Points on a hilly landscape, in no order, each with its height.
A ball rolls from a point to the lowest of its 2 nearest points, and stops where none of them is lower. Distance is the straight distance between rows; heights are no part of it.
q_870 (h 741): [136 138 142 141 161 101  71 160 106 127 156 173 104 188 169 100 133 153
 110 167 143 125 114 146 155 118 123  91 123 153 157 128 173 133 113 136
 200 125 140 107  81  71 159 139  66 126 138 146  97  98 108]
q_369 (h 277): [196 125 105  76 137 139  86 138 133  98 144 140 112 160 110  90 162 154
 141  95 168 107 102 139 119 134 133 175  79 132 159 179 118  85 111 170
 145  88 161  89 162 120  61 178 149 103 132 104 129 149  99]
q_309 (h 539): [145 146  98 181 177 125 158  94 126 138 109 143 127 106 142 169  74 120
 106 101 107 174 161  83 167 139 161 147 135 138 115  93 139  89 140 133
 154 175  72 166 148 143 178  96 119 125 184 109 115 137  73]
q_816 (h 194): [153 102 108 103 138 124 121 159 110 137 175 145 113 131 114 139 104 139
 123  92 168 141 129  84 149 134 173 140 131 154 121 163 119 106 131  87
 119  44 152 139 160 138  57 160 154 114 111 140  88 103 167]
q_393 (h 613): [109 149  63 145 189 144 130 118 102 152 143 106 132 111 146 168  58 129
 118  98  86 203 134 105 180 151 189 161 122 134 144 114 131  89 104  92
 154 101 152 120 172 126 112 113 118 157 156 102 120 128 126]
q_329 (h 638): [118 125  92 114 179 145 112 143 120 141 129 114 151 131 162 147  86 125
 112 124 103 159 126 137 152 144 152 139 119 124 150 123 138 118 101  91
 169  96 161 108 137 112 112 123 100 161 145 116 115 113 126]
q_767 (h 320): [ 87 138 176 132  88 169 153 122 152  97 107 123 181 124 145 145 130 145
 157 103 125 147 136 177 110 127  93  98 156 124  99 122 141 123 144 164
 105 149 107 142 133 157 157  64 191 131  73 159 165 113 156]
q_825 (h 540): [108 155 163 118  36 108 119 157 141 109 102 118 160 170 135  85 153 138
 161 145 129  68 110 208 109 133 110  81 127 128 140 161 133 147 128 183
  99 164 190  64  91 103 141 130 132 139  80 126 157 139 167]
q_254 (h 244): [ 96 120  51  75 127 132 109  98 116 150 113  63 133 101 108 104 146 111
 124 105  74 137 139 116 146 139 144 180 143  75 154 160  89 147  92 103
 102  76 165  85 141 163  53 132 171 178 127  95 120 188 137]
q_916 (h 669): [175 121 103 110 202 141 119 120 136 101 133 154 108 168 120 111 158 114
 114  69 139 196 155 117 133  94 142 162 108 154 132 130 107 104  91 134
 198  79  82 150 191 185 104 101 142 126 110 139 133 157  53]
q_181 (h 702): [124 133 131 102 163 164 120 130 121 122 126 165 128 145 113 173 177 123
 115 117 155 210  97 163 140 131 102 138 146 135 120 120 144 118 121 130
 170 132 166 147 183 158  69  79 157 132  55 144 137 208 109]
q_777 (h 504): [146 138 136 161 187 157 150 124 126 137 147 177 151 116 144 169  80 154
 113 137 113 173 172 137 185 145 137 145 130 164  93  93 155  99 118 137
 170 170  82 170 118 115 169 117 121 113 190 121 139 109  79]
q_686 (h 286): [138 131 122 146 161  92 136  92 141 144 115 161  86 100 165 125 149  79
  95 164 134 142 120  98 118 108  80 134 152 100 144  86 144 164 125  86
 149 186 101 134 106  96 143 114  43 155 108 125 104 162 106]
q_196 (h 169): [117 137  61  85 144 150 109  93 157 100  97  76 131 134 128 111 163  98
 109 102  85 141 117 123 116 157 122 180 129  94 164 140 107 138 106 103
 134 109 161 106 152 161  60  94 138 173  95 102 127 210  93]
q_503 (h 247): [109 132 142 145 103 126 159 137 128 135 118  81 167 124  86 118 100 154
 161 134 129  68 117 112 120 150 160 171  86 104 106 129  95 124 146 145
  61 119 140 113 149 135 164 156 161 109 192 113 149 104 131]
q_562 (h 219): [146 122 131 116 108 117 133  83 137 128 101 158  91  95 121 141 179  65
 114 153 139 143 117 116 100 114  74 111 157  94 134 106 132 134 137 129
 108 167 118 139 136 141  98 108 106 132  58 131 132 165 131]
q_815 (h 503): [ 93 144 124 117  81 120 142 104 137 154  93  83 129 111 143 147 130  74
 120 180 146  93  53 148 102 114  68  76 100 113 157 124 172 165 178  86
  87 133 186 114 127 107 133  91  62 117  80 156 138 100 142]
q_312 (h 20): [131 148 153 177 136 144 132 160 118 115 139 126 152 150 128 141  90 193
 157 115 173 106 116 139 157 148 169 127  76 163 123 127 144  71 132 150
 128 108 154 125 148  80 183 143 148  81 190 138 133  97 117]
q_62 (h 352): [113 114 155 165 118 101 116 182 107 119 150 115  83 157 121 147  63 151
 130 103 137 106 155 116 101 119 204  70 128 128 119 155  77 143 127 134
  99 105  84 149  95 158 193 146 145 126 159 137 110  86 174]
q_459 (h 477): [142 190 127 157 136 112 142  72 106  79  91 190 151 101 122 148 149 106
 132 134 141 186 153 121 103  94  51 111 185 107 119 126 150 114 127 182
 114 177  53 145 119 148 194  94 118 104  88 141 122 152 121]
q_340 (h 730): [124 120 152 120 118 116  79 155  93 149 168 182 121 182 164 108 142 154
 130 154 144 143 129 172 176 115 115  63 123 185 123 108 189 115 144 147
 188  98 158 117 103  80 119 137  97 129  95 166 119  66 162]
q_483 (h 189): [147 161  95 129 186 138 121 123 145 105 106 143 135 134  95 160 178 130
 110 124 158 176 124 142 112 152 100 200 156  94 136 120 127 108  81 144
 153 183 159 134 150 125 102 123 138 116 136  99 130 245  68]
q_70 (h 374): [ 62 130 134 111 172 164 143 160 166 132 125  98 149 115 131 193 106 115
  93 129 129 135  96 126  82 111  87 127 127  90 135 114 138 200 126  63
 117 140 111 160 130 175 167  64 101 138 137 178 120 141 122]
q_76 (h 761): [133 125 139 157 176  96 111 149  87 129 137 171  62 162 171 132  89 133
 121 119 136 170 134 118 127  85 163  41 110 170 134 123 142 129 133 122
 178 106  66 145 130 129 189 121  87 127 113 172 110  82 121]
q_701 (h 389): [136 100 139 116  84  97 149 121 160 131 109 122 107 115 108 105 158 103
 124 149 103  41 128 107  69 125 120 152 127 104 136 144  76 169 132 145
  79 160 102 129  91 136 124 181 119 133 154 117 127 119 141]
q_688 (h 343): [106 122  96 167 172  82 136 100 124 164 107 109  65  94 143 147  89  92
 123 133 104 130 138  58 122 114 141 139 136  80 145  98 107 160 125  92
 126 174 107 147 121 129 158 115  29 168 141 101  87 171 116]
q_579 (h 392): [117 133 134 153  77  93 131 133  99 145 159 131  43 117  64 137 117 131
 131 155 191  92 107  59 141 144 137 128 130 129 118 136 125 134 132 117
  43  94 168 161 136 124  81 176 128 100 122 131 106 126 189]
q_58 (h 478): [109 140 115 117 107 151 147  90 150 139  97 104 148 123 155 119 124  88
 134 136 116 122  82 138 139 134 114 115  87 137 150 101 166 114 177  95
 118 112 173 110 165 120 122  62 100 133  91 136 141 105 117]
q_981 (h 25): [ 83 120 128 120 136 178 143 156 131 130 131  82 195 133  91 158 127 177
 155 126 175 135  98 179 136 146 125 173 116 119 105 141 125 136 109 109
 124  88 211 114 174  97  98 126 171 131 166 142 163 138 155]
q_68 (h 322): [107 143 162 157  97 142 148 111 147 123 101  98 154 115 140 123 102 123
 159 155 143  70  78 124 119  98 119  70  82 158 142 100 176 123 180 112
 111 136 163 111 130  95 237 103 101  98 147 172 119  68 134]
q_637 (h 582): [137 144  87 164 167 141 155  95 115 135 151 101 143 111 114 155  52 130
 124  96  90 177 169  86 194 165 205 168 117 141 115 126 111  72 127 106
 141 115 119 148 158 145 133 109 170 129 176  97 131 128 109]
q_416 (h 50): [165 105 123 112  96 142 132 136 147 137 162 133 161 114 127 102 130 142
 132 105 109 102 182 139 165 148 136 144 131 152 102 178 111 101 124 146
 133 111 124 118 115 119  72 169 176 130 152 122 128  95 160]
q_558 (h 436): [115 136 137 155 158 137 161 170 122 143 130 120 106 129 111 186  50 130
 140  96 173 144  96  95 108 116 172 121  81 119 120 134 104 120 135  81
  86  77 125 157 176 171 170  90 136 101 136 156 117  96 130]
q_299 (h 558): [145 147 154 119  67  97 125 137 139 108 119 143 144 156 144  89 167 116
 128 153 101 102 139 198 113 131  99 113 159 120 146 154 118 148 102 174
 120 191 150  82  77 106 115 153 144 151  90 100 154 167 139]
q_982 (h 576): [100 130 203 145 124 155 148 148 118 125 143 165 114  98  95 159 157 159
 146 106 143 158 132 120  77  87  92  88 205 139  94 132 110 129  99 138
  91 130  83 197 130 195 105 105 174 120  69 149 148 127 163]
q_574 (h 448): [143 124  74 114 122 112 127  89 116 140  96  66 105 118 156  65 121 101
 135 146  42  99 133 101 120 152 169 109 109 151 180 135 122 119 157 119
 147 100 156  53  91 129 120 148  87 161 142  84  98  87 119]
q_176 (h 559): [135 136 191 126 123 166 148 139 137  89 137 158 140 108  88 128 181 169
 151  80 138 147 151 119  77 104 102 123 202 149  99 146 110 135  90 193
 123 128  45 177 140 202  97 125 193 113  76 139 155 156 143]
q_839 (h 361): [136 139 116 159 169 118 141  93 141 119 122 143 136 114 149 117 145  99
  91 158 103 147 178 112 129 138 102 182 166 129 130  94 142 144 110 122
 165 209  77 149  82 109 153 126  86 144 174 102 114 178  87]
q_139 (h 145): [132 133 111 166 131  96 108 133  75 134 149 108  98 144 109 124 104 162
 136 126  96 133 175 109 181 151 213 127 149 126 126 162  92 113  98 139
 115 120 126 116  95 121 128 192 137 138 175  73 113 154 157]
q_859 (h 682): [154  98 141 116 129 138 143 107 122 157 159 158  91 111  93 188 145 134
 118 164 202 139  67  95 127 123  78 172 122 126 124 118 143 122 163 126
 127 129 149 175 170 113  69 155 102  70 136 146 151 124  97]
q_102 (h 523): [101 143 150 114  41 101 119 144 136 134 107 110 135 150 142  98 145 115
 148 161 136  83  83 187 110 125 101  43 126 151 146 131 155 157 166 138
 102 123 190  91  97  95 137 101  98 133  57 157 139 104 174]
q_853 (h 149): [ 70 125 146 126 107 159 153 174 130 154 142 109 181 129  71 180 122 173
 157 122 163 150 116 157 152 155 153 153 146 113  78 131 103 139 125 103
  82  95 186 143 162 143 107 118 205 119 130 142 152 144 183]
q_331 (h 268): [ 76 116 107 136 112  97 142 138  65 169 116 112 145 115 110 126 114 165
 133 152  64 127 151 121 158 147 184 131 136  78  96 120 112 158 107 133
  87 161 137 138  95 117 153 154 161 143 165  73 132 158 154]
q_544 (h 772): [136  81 127 114 190  99 106 149  91 158 171 160  87 138 176 131  93 114
 116  94 137 188 169  88 158  91 181  91 140 160 116 123 133 120 120  98
 200  81  85 152 149 128 125 137  82 147 121 145 100  77 132]
q_613 (h 301): [ 91 137 110 125 105 137 151  90 135 137  91  55 173 115  95  94 135 142
 153 150 118  67  82 118 110 147 135 194  86  68 134 104 120 129 153 155
  72 139 152 101 144 119 161 134 144 115 193 106 161 126 110]
q_754 (h 648): [210 116  96 108 179 122 110  90 137 102 139 151 109 164 159  51 151 103
 115  94 109 148 167 123 143  96 141 166  96 156 139 153 119  88 107 165
 211  96  78 111 139 152 106 132 119 124 144 104 144 112  47]
q_240 (h 583): [129 138 128 100  93 119 111 130 132 126 143 153 148 139 153  93 186  87
 105 148  96 159 152 195 126 126  78 103 200 128 134 126 134 166  92 124
 168 165 142 108  94 110  75 113 137 178  54 111 151 186 131]
q_786 (h 803): [142  85 107  89 194 162 115 114 140 149 189 134 127  93 142 129 121 123
  91  86 114 164 174  56 172 133 129 182 153 139 114 121 138 105 119  83
 208  78  94 155 148 126  65 145 118 143 170 137  99 122 106]
q_361 (h 497): [172 159 160 168 148 124 144  98  94 132 135 222 128 115 136 138 148 146
 124 154 146 177 147 133 172  93 107 103 145 166 117  99 172  64 138 189
 151 169  70 154 133 107 184 157 118  91 102 117 150 122 111]
q_236 (h 251): [147 106 165 105  81 159 149 105 159 113 119 121 124 136 117 113 151 117
 160 114 198  94  67 148  87  99  82 113  73 141 122 130 141 112 188 132
 104  98 138 130 187 127 118  84 123  82  91 170 173  70 125]
q_198 (h 435): [116 187 138 137 126 135 131  87 135  68  91 133 197 116 111 181 135 112
 134 135 133 167 122 149  85 119  38 135 171  75 110 125 142 134 139 176
  92 174  88 136 100 155 204  76 148  92 113 168 126 156 135]
q_473 (h 420): [ 75 132 109 133 165 149 161 132 139 140 104  92 119 106 120 192  82  90
 108  87 114 158 118  91 103 130 136 111 112  78 132 105 109 141 135  76
  90 109 116 173 153 205 166  48 128 140 121 149 115 135 123]
q_673 (h 344): [122 126  83 119  84  83  94 101  90 157 133  98  71 109  97  92 152 143
 133 152 112 104 121 104 168 153 141 140 149 119 146 139 125 140 111 135
  81 102 178  92 122  94  55 204 127 165 114  98 108 166 182]
q_616 (h 302): [129 109 175 130 112 117 118 206 116 112 147 116 150 159 131 131  94 176
 139  86 130 102 178 157  92 120 170  93 141 131 111 167  63 138  96 155
 114 108  91 133  91 160 147 161 170 130 151 142 134  85 173]
q_800 (h 687): [144 122 127  95 179 166 138 137 135 109 140 138 113 134  86 157 168 142
 119  56 151 181 115 121 121 139 128 164 139 150 114 134 106 115  97 127
 161  96 124 159 190 187  83  91 198 103  94 150 117 195  99]
q_421 (h 163): [166 109 132 113 108 102 111 112 127 128 123 177  66 123 135 107 168 101
 126 129 146 127 114 124 107 102 105 101 130 141 136 122 123 122 134 130
 125 128 120 129 142 138  82 146 117 139  62 127 122 142 125]
q_569 (h 506): [145  97 126  74  96 148 132 103 177  95 123 110 108 101 140  91 168  98
 120  67  94 106 163 101  92 126 102 131 156 138 113 150  91 148 145 130
 128  91  55 151 119 188  71 114 177 145  81 162 131 139 133]
q_33 (h 421): [ 87 150 118 144  75  95 122 126  82 173 137  89  87 142  88 107 122 140
 148 165 145  74  71  86 143 159 160 111 111 111 114 133 142 161 151 139
  19  85 174 138 131 130 123 145 133 101 147 143 112  96 209]
q_538 (h 370): [131 128 120 150  62  84 101 114  89 141 149 134  48 103  64 113 160 132
 141 154 169  97 110  82 148 158 143 123 148 117 134 140 123 139 127 153
  59 102 175 130 141 106  55 193 124 135  92 103 105 182 192]
q_6 (h 704): [136 123 154 136  82 126 128 123 107 157 145 197 130 120 129 177 146 134
 113 183 166 162 102 152 160 128  78  83 149 148 113  96 169 109 158 152
 137 162 157 158 136  87  94 143 125 111  75 142 152 128 155]
q_844 (h 371): [142 145 159 154  62 112 139  99 141 135  92 120 128 131 153  94 142 129
 159 150  97  66 124 120 132 139 147  65  99 171 141 113 145 108 193 158
 103 151 149 109 104 108 194 134 110 100 135 130 116  71 148]
q_533 (h 318): [159 124 145  75  98 138 105 171 164  83 123 107 153 168 116  83 163 155
 146 109 185  67  90 174  80 130  97 155  93 119 154 180 113 137 116 154
 137 112 167  79 144 106  76 162 134 116 138 131 164 124 120]
q_868 (h 395): [127 147 165 153  80 144 152 110 140 133 118 156 182 125 148 127 130 134
 143 144 104 123 160 187 164 144 107 106 137 151 103 108 150  92 149 174
 118 192 134 122 112 103 161 118 174 124 104 127 164  97 149]
q_838 (h 217): [130  96 162 112  96 150 132 189 125 126 165 115 184 130 141 110  96 165
 150 101 135  92 188 177 150 142 170  92 126 165  81 167 132 125 130 140
 145 103 121 117  96 114 130 171 173 135 156 151 133  29 194]
q_9 (h 786): [159  93 124 144 189 101 115 117 114 153 160 147  78  83 158 106 107 115
 112 115 104 154 194  63 172 119 167 150 160 144 103 101 107 130 123  75
 210 137  63 150 131 111  97 149  69 157 146 124  95 121 124]
q_650 (h 397): [108 131 177 159 154 114 156 184 103 133 160 147  80 124 102 183  51 147
 134  98 181 148 142  86 101  99 166 100 148 136  96 142  79 131 114  93
  87 118  79 177 120 180 174 136 137  96 142 153 112 112 140]
q_608 (h 396): [119 168 115 147 131 130 138 110 153  78  71 105 196 141 112 161 128 114
 138 119 150 134 115 162  90 117  85 155 120  60 135 136 124 134 129 165
  95 173 120 107 138 159 217  62 146 110 128 140 124 169  86]
q_415 (h 513): [169 163 125 175 157  97 148  77  99 114  96 188 128 127 151 131 131 124
 128 142 136 179 136 132 139  88 114  97 117 145 141 115 175  83 146 166
 144 179  80 134 139 120 209 106 105  99 106 128 124 127  68]
q_539 (h 357): [108 156  94 139 144 138 148  99 150 102  68  81 193 130 112 135 122 116
 129 128 118 106 116 123  93 139 123 186  95  54 133 111 125 143 135 151
 106 166 126 117 119 145 217  81 137 126 179 101 134 156  82]
q_156 (h 751): [139 132 135 153 173  90  81 148  86 121 127 154  78 178 183 107 107 139
 125 141 120 157 136 119 159 118 187  37 128 161 159 141 138 128 127 125
 195 128 110 114  81  92 182 112  70 150 143 138  76 101 122]
q_333 (h 425): [149 112 126 144 163 145 138 132 160 109 147 126 149 117 143  99 119 116
  99 156  77 111 170 122 117 140 118 182 139 147 118 117 128 147 109 117
 174 171  73 126  60 113 151 156 104 141 223 111 118 124  90]
q_382 (h 455): [161 147 147 164 101 140 147 103  97 133 124 203 139 102 137 131 162 127
 124 139 104 182 188 176 181 144 120 103 169 142  99 118 149  64 124 188
 130 196 117 132 121 113 134 143 167 132  83  91 152 160 138]
q_131 (h 615): [169 107 113  73 179 106  80 161 125 107 135 146 108 169 157  79 192 107
 104 107 142 156 143 158  99  84 117 137 161 117 157 153 107 144  73 109
 194 110 132 103 128 131  72 124  94 160  96 108 124 185  81]
q_670 (h 170): [ 97 102 178 112 127 157 144 157 161 128 138 126 105  99 130 139 113 107
 109 132 133  91 114 117  54  96  72 118 122 127 117 119 122 166 152  90
  95 119  61 178 118 165 129 118 133 115 135 178 134  52 152]
q_342 (h 283): [ 79 150 171 172  99 129 118 159 122 131 116 119 138 145 135 151  97 165
 163 171 165  80  87 146 133 124 119  66 104 144 138 116 164 146 146 126
 104 129 161 120 115  73 228 126 104 106 160 186 113  85 158]
q_453 (h 331): [ 90 120 127 106 155 150 130 132 174 130 124 103 144 121 111 183 153 108
  88 161 162 113  84 116  80 136  62 183 143  87 143 111 138 194 116  82
 127 148 121 163 117 143 113 114  92 118 152 154 135 178 103]
q_789 (h 248): [ 70 128 155 125  91 154 139 160 138 138 110 116 188 132 102 186 137 151
 144 136 139 132 129 173 106 135 105 126 156  88 104 125 112 148 127 145
  90 151 152 144 132 152 155 104 183 120 105 145 158 149 160]
q_615 (h 384): [ 58 107 115 123 112 115 147 151 104 148  99 107 128 112  99 162 109 108
 124  98  91 139 147 112  96 116 166  99 143  53  94 136  78 170 119  95
  55 142 114 170 117 190 159  73 167 140 106 114 128 162 154]
q_944 (h 656): [106 105 106  90 180 155 110 154 122 147 150 107 138 130 165 149  91 123
  94 152 116 154  76 117 146 127 128 138  97 134 152 105 178 146 131  75
 181  97 155 107 138  90 114 130  53 142 146 133 107  75 137]
q_748 (h 156): [150 164 132 172 115 113 142 129 114 119 130 122 130 139  89 141  96 171
 158 110 158 109 128 117 163 151 188 168  95 125 119 144 110  67 125 172
  71 126 144 124 155 144 157 162 172  80 162  89 144 142 107]
q_996 (h 441): [127 122 110  81 117 151 135 116 168 104 119  91 169 134 158  86 144  82
 118 119 106 109 116 164 123 139 107 138 108 131 145 125 140 132 170  97
 163  88 141  97 133 126  92  74 118 151  96 141 145  90 107]
q_244 (h 195): [165 117 139 130 123 161 162 123 161  97 109 118 152 146 119 111 123 131
 162  83 174 104  95 140 107 121 140 143  54 149 131 119 122  76 165 128
 116  87 126 122 201 142 154  84 142  93 138 149 148  81  92]
q_524 (h 341): [ 83 111 134 152 103  96 141 141  84 152 107 139 132 107  98 169 103 132
 141 115  98 142 175 127 121 110 165  89 159  71  90 123  92 160 120 136
  73 177  98 170  96 160 178 119 149 138 120 100 126 170 158]
q_913 (h 225): [198 138 117 122 110  98  93 111 115  92 126 158  69 149 125  83 170 127
 143 110 131 112 108 119 127 134 147 128  98 139 162 141 114  85 118 177
 117 125 148  93 154 120  88 160 126 129  89  90 113 174  91]
q_903 (h 692): [143 126 153 133  97 137 137 133 128 145 125 154 142 121  96 192 153 153
 122 162 201 145  78 141 139 137  93 148 128 127 112 128 137 111 142 149
 112 137 188 148 161 108  90 158 143  90 113 137 159 154 129]
q_912 (h 536): [156 127 144  92 123 150 120 123 159  78 133 142 121 121 121  66 207 136
 134  66 120 135 175 111  75 110  96 142 162 152 122 156  97 149  91 172
 158 119  38 144 128 186  81 126 183 138  80 143 150 174 115]
q_476 (h 350): [149 103 140  96 109 116 109 172 170 107 125 106 124 148 109 109 150 146
 122 135 150  40 106 135  69 132 104 159 106 115 143 163  92 167 116 133
 104 116 117 111 118 128  94 183 130 119 163 137 136 119 129]
q_567 (h 90): [144 101 141 104 131 119 114 150 120 132 151 174  92 151 124 131 144 125
 131 107 162 142 126 126 117 110 125 101 126 145 125 134 117 113 136 109
 131  78 117 145 164 137  75 137 142 124  85 153 132 105 146]
q_695 (h 670): [114 122 123 120 149 147 117 137 121 165 153 139 111 131 126 180 101 156
 115 162 167 146  59 101 146 131 112 147  96 147 147 101 182 134 147  93
 144 105 171 138 170  78 105 139  61  99 145 145 130  99 124]
q_600 (h 250): [162 149 108 183 137 112 115 123  91 128 113 127 101 147 140 118 107 151
 145 130  84 140 172 154 173 158 200  91 120 144 133 146 115  83 107 153
 134 148 139 105  92 112 155 152 128 129 153  77 122 147 124]
q_123 (h 234): [ 70 123 161 144 124 134 126 196 130 129 131 118 171 139 125 162  92 176
 137 164 153  84 112 170 120 124 115 108 110 121 118 110 140 164 119 127
 114 141 143 128 101  87 198 153 128 125 178 157 135 102 153]
q_285 (h 150): [ 87 100 156 107 147 185 129 197 152 121 158  94 207 133 122 151 108 169
 136 129 144 108 137 172 115 143 118 157 125 121  93 119 125 151  96 104
 150 116 151 116 128 108 139 142 157 137 196 147 149  96 145]
q_187 (h 202): [177 120 124 111 103 117 109 135 120 130 181 132 111 125 100 104 114 168
 127 111 160  86 143  82 161 141 162 153 119 165 125 178 126  97 140 133
 104  65 135 122 129 115  64 205 161 102 157 120  94  91 162]
q_693 (h 211): [111 120 133 139 125 152 161  95 164 148 119 106 145  86 137 135  95  88
 115 174  73  97  89  86 135 137 126 142  97 149 130  68 166 156 175 104
 123 149 114 119 106 113 177 130  86 133 190 123 106  60 118]
q_348 (h 276): [105 150 126 124 175 155 130 139 156 117 130 132 172 134 126 179 166 134
  89 148 161 164 110 150  99 147  58 172 172 100 132 111 147 169  87 123
 169 185 129 156 109 128 131  97 127 120 138 146 147 215  96]
q_554 (h 463): [123 137 136 155 148 152 126 147 116 147 155 169 157 126 147 161 108 163
 124 176 115 133 156 163 182 150 116 147 140 149 113 102 157 112  98 128
 159 177 140 142 101  67 133 169 123 116 167 112 147 130 124]
q_946 (h 62): [131 165  72 111 163 151 121  92 161 109  90  87 146 139 122 138 148 118
 114 123 128 160  79 140 123 151 112 203 102  90 175 125 137 117 110 119
 133 135 173 106 167 130  92  88 128 135 120  99 144 192  69]
q_408 (h 602): [129 131 123  94 152 107  89 171 123 123 128 144 136 168 175 110 158 108
  99 125 113 162 131 180 111  99 108  91 164 119 148 146 120 159  81  98
 175 123 149 106 109 116  95 111 107 166  71 128 128 164 116]
q_649 (h 472): [165  90 126 103  84 118 153  99 163 126 140 116  90  86 116  89 134  84
 131  71 107  97 180  66 130 118 151 126 138 131 111 163  54 126 149 105
  92  86  80 142 148 181  59 125 177 146  89 131 106 128 146]
q_328 (h 629): [178  87  93  78 198 104  87 136 124 113 148 142 109 161 172  54 160  91
 102 102 122 148 170 132 126  87 140 144 138 137 147 162 135 107  82 125
 226  98  99 107 117 135  83 142 102 161 117 106 127 124  74]
q_797 (h 393): [148 140  81 119  97 113 111  67 120 152 117  77 101 103 146  57 132 132
 152 156  67  98 118  86 148 169 153 125 101 187 176 110 157 110 190 124
 130 105 175  64 127 102 116 172  96 117 162  96 104  76 133]
q_400 (h 332): [118 172 107 184 127  96 110 140  87 127  93 141 146 167 146 148 110 145
 131 145  97 149 153 185 168 129 152  80 129 111 138 151 140 107  96 165
 126 190 163 104  92 109 204 116 138 143 115  97 117 192 116]
q_641 (h 58): [ 98  96 147 140 118 135 166 129 159 150 122 119 106  82 130 158  86  90
 118 139 106  89 118  88  91 121 115 109 116 113 113  96 123 159 164  99
  90 136  78 164 115 156 171 112 113 122 160 155 112  61 146]
q_971 (h 481): [132 134 125 116 151 175 127 103 157 118 170 126 178 124 149 101 130 126
 113 179  99 122 135 165 142 163  89 186 119 135 121 115 169 147 103 110
 195 150 138 109  80  69 113 133 119 127 182 113 150 112  98]
q_489 (h 293): [112 129  43  86 116 101  87 116  98 162 121  67 112 104 128  79 138 120
 137 113  92 128 149 146 152 138 169 151 144 100 153 177 114 119 101 126
 105  67 180  59 119 141  51 176 162 179 119  80 104 163 162]
q_449 (h 387): [126 105  99 154 131  72 128  88 116 143  90  88  52  97 124  97 115  83
 137 128  83  91 138  58 106 122 172 127 120  81 142 123  72 165 132  99
 107 139 111 127 109 147 126 128  75 172 129  85  98 156 135]
q_140 (h 717): [124 126 147 114  95 124 120 120 117 157 160 181 151 147 167 131 138 116
 117 183 118 145 122 177 171 109  79  74 144 177 116  92 181 142 164 126
 170 148 148 129  97  73 112 112 106 134  79 152 147  82 146]
q_595 (h 112): [159 136 153 136 130 138 108 154 129 106 146 139 127 180 111 116 128 182
 158 103 206 101  84 139 132 123 151 140  64 166 132 126 149  66 146 157
 133  77 156 115 180  82 154 135 131  74 165 159 137  92 106]
q_607 (h 303): [141 115 122 129 122 163 140  95 149 143 142 109 145  90 145  97  98 116
 138 173  66 110 117 102 163 149 141 138  93 186 133  82 172 126 170 110
 166 144 139  92 114  81 147 165  90 127 196 115 112  43 121]
q_984 (h 434): [141 135  91 146 115  88 126  87 126 133  84 107  86 134 155  78 137  87
 130 145  60 121 137 119 123 124 159 105 137 128 175 127  99 125 140 119
 131 154 149  85  83 126 129 127  82 175 102  72 101 159 102]
q_782 (h 433): [119  86 152 126  62  90 144 128 129 142 140 118  86  90  98 115 122 104
 143 104 111  71 170  79 108 125 148 120 144 100  91 146  66 148 141 109
  48 128  99 149 106 166 105 162 161 138 111 120 114 116 186]
q_658 (h 386): [119 140 148 114 124 150 139 128 166  99 115 124 166 144 162 103 144 113
 110 112 115 142 128 162  95 124  88 127 136 138 126 122 136 161 133 126
 142 132  82 134 108 145 144  69 156 142  91 147 156 117 112]

For each start below, name the point where the ball stops.
q_569: q_567
q_754: q_981
q_544: q_554
q_70: q_946
q_574: q_641
q_6: q_554
q_329: q_554
q_558: q_416
q_825: q_981
q_533: q_567

Call two points neighbours if one is among the 2 nearest of the other. Go from one point of each pair to the other, from neighbour to neighbour, staying as low as possible. Name the highest point that can't be avoided.
q_416 and q_641: q_558
q_946 and q_641: q_70
q_641 and q_139: q_473
q_567 and q_416: q_187
q_312 and q_981: q_58
